Points, in no order, along strands that fork, close into loops and pass close to each other.
Points whose rows are less than 81.2 apart are linked; no others are. Some points are linked to none.
<234>: [-10  25  28  -3  27 -26  29   9  10  39  21  10 -16 -16  17   2  -1  37
   0   8]
<863>: [ 39 -15  -7  -1  19 -28  11 -25   6 -51 -16 -23 -12  25  -7   3  17 -44
  20  28]
<336>: [  6   1  -9  13 -24  10  -5 -22 -14 -19  35   1 -28   7 -10  35 -31  -3
  35 -11]
<967>: [ 15 -52   5 -11  35 -16   5 -58 -17 -21  16   5 -12  33   9  -7  31  27
  -9  11]
<587>: [-16  21 -29  20  32  -3 -12 -13 -21  -5 -39  12 -14 -43 -23  14   0  12
  24 -46]
<477>: [ 13  -1 -14 -28 -17  22   9  12   9  32  25 -13  18  15  43  -9   9 -27
 -28  23]
<649>: [ 18   5  -9 -24  48   7  -8  -4   4 -31  25   5 -12 -29  16 -22   3 -18
 -51 -26]
<18>: [-14  41  13  -6  -1  16  17  57  15 -44  37  -9  18 -18 -16   2  17 -11
 -28   5]
<672>: [-21 -23  22  11 -34  -7 -18  -2   3  69 -23  43   3  10 -13 -10 -10  22
  21  -8]
<106>: [-17  38  -8  -4 -15  10  29  15  11   8   9   8  34  -4  18   1  52  -9
 -34  -7]
<829>: [-25 -40   2   4 -10   0  24 -25  -1  22 -33  10  14   7 -12 -37  -8  26
   3 -10]
<98>: [ -1  60 -27   4 -10  31  -2  85 -15   0 -35 -17  12 -31 -32  12  20  -2
   2 -26]
<821>: [ -1  10 -43   8 -23  11  25 -21 -28  15  14   6 -30   6   9  52  24   9
  10 -26]
<134>: [  0  46  -6  11 -24  14  32 -10   2 -22  26  18  31   9   5   9  71 -26
 -37 -11]
<318>: [-27 -16  24  11  -8  -1 -53   9  15  10 -14  28 -18 -27 -16   0 -28  21
  46 -17]
<208>: [-10   3 -15  22 -45  -3 -10   9  15  39 -12  30 -24 -12 -29   1 -45  -4
  47 -36]
<511>: [  5 -26 -15   3  18 -10 -38 -52   1  -6   1  18  -2 -12 -16  -8 -19  -3
  57 -34]
<894>: [  7 -16 -10 -16  -1  -9  41   3  21  14   2 -20  17   9   6 -34 -23 -14
   2  20]
<524>: [  1  23 -38 -17 -26  28  32  12 -25   9  37 -12 -27   3  20  46  22   7
   9  -7]
<576>: [-31 -44  18   7 -45   6  -1 -13  -3  43 -42  41   7  14 -17 -34  -8  42
   8 -18]
<459>: [-20 -10  14  -6   5 -13  23   9  -1  11   2 -11  28  21  10   7  55  15
 -12  40]
<210>: [ 18  -5 -14  16 -19  16 -50 -39 -19  22   6  14  -4  13   1  35 -23 -34
   8 -14]
<319>: [  5  -3  -4  12 -27  -2  21 -38   5 -26  11   2  26  23   1   4  37 -23
 -43 -13]
<846>: [-11   7  26  35 -25 -21  -8 -16  17 -17  31   0  -5   6 -23  24 -31 -23
 -22   0]
<278>: [-29   0  26  23 -25   1 -49   6  10  18  26  30 -29 -10 -20  20 -37   9
  17 -23]
<510>: [-12  16  10   6  28  -7 -11  -7   1  10  20   8 -20 -27   5  11  -9   5
  -8 -13]
<534>: [  3  46  10  -7  41  -9 -12  58   4 -24  12 -38  11 -18  16  10  31  28
  -5  30]
<220>: [ -9  47  12 -10   8  20  -7  63   3 -24  32 -12  18 -13  10  19  39   4
 -18  26]
<763>: [ 14  21  16   4   9 -18  12  29   3 -14 -56   2 -11 -43  -5 -41 -33  38
  15 -25]
<452>: [ 11  10 -17   3  -7   1  -1 -25 -24  50  39  25 -31  20  32  50  23  22
  11 -10]
<932>: [ 10  20   3 -11  32  -9   8  15   9  25 -37   2  18 -27  15 -41   4   9
 -34 -18]
<54>: [ 46  16  18 -20  -5  57 -15 -13  -4 -32  -2 -15 -29  37   2  29  54 -43
  -9   8]
<659>: [ 16 -27  -5  -1  30 -21  -6 -64 -14 -10  -1  13  -5   5 -17  -5  -1   7
  65  -8]
<75>: [-26   8 -13  26 -63  16   1  32  -5  12  11  -4 -15   7 -34  41 -36 -19
  14  -7]
<34>: [-35 -19 -16  32 -57  20 -28   9 -10   1 -17 -12   4  14 -24  34 -29 -19
  16   1]
<517>: [-15 -12   4  25 -10   0 -71 -31  -6  28  13  28  -3   5  -6  27 -20  -4
  16 -19]
<926>: [ -6  -4  -5  -2  13  -5 -13 -16 -29  50  11   9  -7   8  24  41  25   9
  22  20]
<1012>: [ 31  13 -11  -4  -6  20 -12 -10   4 -37  -9   9  34   2 -12 -15  30 -81
 -41 -14]
<247>: [ 21 -14   1 -12  35 -16  -4 -25   7 -27  21   6  -7   5  20 -12  35 -19
 -50  -5]
<718>: [ -2 -20  22   2  56 -38 -16  33   8 -22 -24 -18  -9  -8  -5 -24  -3  45
  19  34]
<6>: [  2  24 -14   5  23  -9  12   5  13  -6 -49  -1  39 -23  -7 -34  14 -15
 -33 -25]
<965>: [-11 -44   2 -12   8  -8  18 -36 -31  24   7  -1   9  40 -14  -5  11  33
  25  36]
<45>: [ 31  47 -21  -8  44  13 -19  30 -18 -43  -9 -31  21 -29 -12  -5  18 -15
  -9 -20]
<1025>: [ 15   9 -12 -35  47  -3  38   8  -6  38 -25  -7  21 -14  19 -43  18  31
 -20  -4]
<808>: [ 25  14 -10   0  16 -23  24   4   7 -57  -2 -27   5   1  -9   2   7 -38
  23  28]
<397>: [ 16  10  -1 -15 -13 -10  25   8  25  31  22 -13  13  11  20 -18 -25 -41
 -12  22]
<207>: [  0   3 -56 -29 -17  35  16  17 -16  56   8   4 -21  -8  32   4  -3   9
  10 -23]
<472>: [ -5 -21 -14  23  -2   2 -38 -43  -3 -24  -6  13  -4 -13 -28  -5 -40 -30
  26 -31]
<3>: [  6 -22   8  -1 -11  12 -41 -26  -2   5  46  13  -9  19  19  10 -26   1
 -32  -3]
<113>: [ -6 -41  -2  -8  -8  21 -42 -20   2  48  22  23   4  18  32 -16 -16  16
 -25  -8]
<393>: [-10  14  33   4   5 -23  19  37  31 -19 -17  -6   5 -16  -3 -25  -6  14
 -25  16]
<44>: [-25   4 -13   7   8   7   1  -5  -2  -3 -21   8 -10 -33  -7  -5 -11  12
  -2 -32]
<99>: [ 10   6   0 -15  55 -27  43 -12  -8  14   0  -6   2  -3  -3 -20  -4  37
  40  17]
<288>: [-21  10 -23  15  -3   4  15 -14   4  -4 -49   6  20 -29 -16 -20   1 -19
 -27 -44]
<589>: [-19  -1  39  -5  -8 -14  24  29 -15  25 -37  31  -9 -17  18 -14  30  72
 -17   4]
<358>: [-36  -3  26   8 -18 -14  38  18   5  12 -28  11  -7 -14   0  -4  13  50
   0   1]
<772>: [ -7 -23   2  -1 -20  18  -3  -2  24   2  -9  10  -7 -18  -1 -49 -57  -9
  -5 -26]
<174>: [ -8  20  25  25 -16 -27  -3   1  21  -6  20  -8  17   6  -6  22   6 -41
 -27  18]
<19>: [-11  12  -9   7 -40  15  17  18  16  17 -14  19 -18 -23 -25 -16 -56 -21
   1 -39]
<83>: [ -9 -11   9   1 -33  -2 -20  28  13  38 -28  36 -21 -16  -4 -12 -28  20
  49 -18]
<111>: [ -6  11  16 -14  44 -24  45  -3 -11  37  -1   3   5  -2   3 -13  19  36
  -1  18]
<64>: [-24 -13  -7  23 -20  16 -27  -9 -11 -25 -17 -10   4 -10 -36  22 -28 -35
  11 -11]
<619>: [ 44 -21  14  12 -12   7 -31 -54   1 -42  23   8 -32  50   1  25 -19   5
  -5   6]
<368>: [ 39   9  -6  -8  20   5 -21   7   3 -66  -9  -5  13   7 -13 -12  27 -72
 -19   3]
<609>: [ 34  19 -27  -7  36   2 -14  29   1 -80 -15 -19  25  -5 -14 -31  28 -34
 -14  -3]
<21>: [ 23  20 -15 -16  19   4  14  13   0 -35  18 -25  -4 -16  -1   1 -15 -34
   7  10]
<667>: [  8  41  -4   3  32   5 -20  35  -3 -20 -32 -26  13 -37 -16  -8 -19 -13
  -4 -18]
<717>: [-20  24  18  -1 -14   8  17  52  17 -26  -1 -18  -1 -20  -8   0 -13   1
  -3  14]
<60>: [  3   7  30  -5  -7 -16 -11  28  36  38  -5   9   2 -12  16 -25 -35 -28
 -30  21]
<464>: [ -6 -48  -3   2  -3  -2  27 -49 -22 -11   5 -11  13  39   4   3  29  35
  -6  16]
<114>: [ -4 -49 -29  -3 -36  28 -31 -29 -12   5   6   0  15  37   5   9 -22  27
  32  -2]
<133>: [ 20  14   4  -1 -20  27 -16 -24 -21 -24  -3  -8  -4  20   6  43  46 -36
 -14   0]
<1010>: [  1  14 -18   3 -41  14  31   4  -6 -11  27 -18  -8   3 -19  25 -36 -27
  12 -10]
<979>: [-12 -49  -4 -24   7  28 -49  -3   0  32   8   9  -1   4  30 -25 -12  22
  15   0]
<35>: [ 36 -30   5   6   2  -1 -15 -41   1 -64  -4 -14 -30  34 -12   9   2 -30
   5   7]
<595>: [-15 -20  26  -1   7 -27   8  12  -7  43 -34  -9  28  23 -18  -4   0  -9
  20  62]
<503>: [  1  -5   6  15 -10 -13  -7 -24  -2 -25  -4  -9  22  19  -1  22  40 -33
 -20  21]
<109>: [-16 -22  13 -11  22   4 -17  36   3  -2 -23 -15 -13 -14  13 -11 -14  47
  41  33]
<937>: [ 10  -2 -42 -33 -21  50   5  13 -30  22  27 -10 -23   7  27  25  -3  -4
   8  -9]
<369>: [ -3 -15   9 -23  -1  -6  11  17   6  22  25 -20  20  26  38   7  39   0
 -22  56]
<353>: [-16  17  32   6 -30  -7  15  20  31  26  19  17 -15 -14  11  -9 -33   3
 -36 -12]
<97>: [ 28 -24 -25  10 -39  19 -37 -45 -16   6   1  13   4  46   3  33 -23  10
  35  -2]
<911>: [ 11 -11 -13   9   5 -12  28 -45  -7 -13  12  -3  -9   9  -1   8  -7  -1
  37  -4]
<750>: [-20   0  23   3   4 -39  40  11   8  12 -22 -14  41  20 -17  -6  40   1
  -1  54]
<579>: [-12 -18  -1  -3 -17 -12  56 -15  17  26 -20  -1  15  11  -9 -41 -23   5
   5  -1]
<732>: [  6  22   9   3  27 -26  43   8   9   8 -30   2  -6 -26 -11 -26 -23  38
  31  -9]
<249>: [-28   7  -3   5 -19  -5  38   4   6  16   4  -8  11  -1   8  13  21  14
 -15   1]
<1045>: [ 25  31   1  -7  67 -22  -7  20  -8 -12   1 -30  17  -8  25   5  50  27
  -6  26]
<989>: [ -7 -16  15   7  42 -37  -7  19  25 -30   1 -11 -11  -8  -4 -23 -17   8
  -7  19]
<433>: [ 30 -31   6   0 -18   8 -23 -29   5 -40  38  -1 -19  44  15  12  -9   3
 -45  11]
<127>: [  4 -35  10 -15  29  -7 -20 -25 -28  34  18   3   3  30  21  12  25  15
  15  45]
<1030>: [-22  11  18   3 -31   6  21  10  17   4  57   2 -23  -4   8  11 -25  22
 -31  -7]
<225>: [ 33  24   0 -28  36   5  10  16  -1 -53  47  -9 -15 -17  -4  -1  -1 -33
 -33 -11]
<289>: [  3  35   7  18  17  -7 -29  34  -7  -7 -64 -10  -5 -44 -19 -18 -30  16
  24 -22]
<646>: [-24 -36   3 -12  -4  17 -20  27   3  10  -5 -16  -7   2  23  -8 -12  20
  18  33]

A piece is all that can be reached along the links. How many separate loops has the piece of each point below (a circle has one, a figure eight two, a Y none), and how many tips (points with one link)?
<64>: loops 1, tips 0
<207>: loops 0, tips 2
<19>: loops 0, tips 7
<220>: loops 0, tips 2
<368>: loops 1, tips 2

A fork is a point with three links, a tip a point with one. Leave the first point through the second and follow the links. Name the first fork or tip that comes.
<717>; <393>: <247>
<464>; <965>: <207>
<111>; <99>: <1012>
<207>; <937>: <967>
<247>; <649>: <1045>
<83>; <672>: <397>

A tip is a point with one link. Name the tips that can be reached along the links from each point below, in the order of the rows.
<433>: <247>, <1045>
<821>: <967>, <207>
<1025>: <587>, <1012>
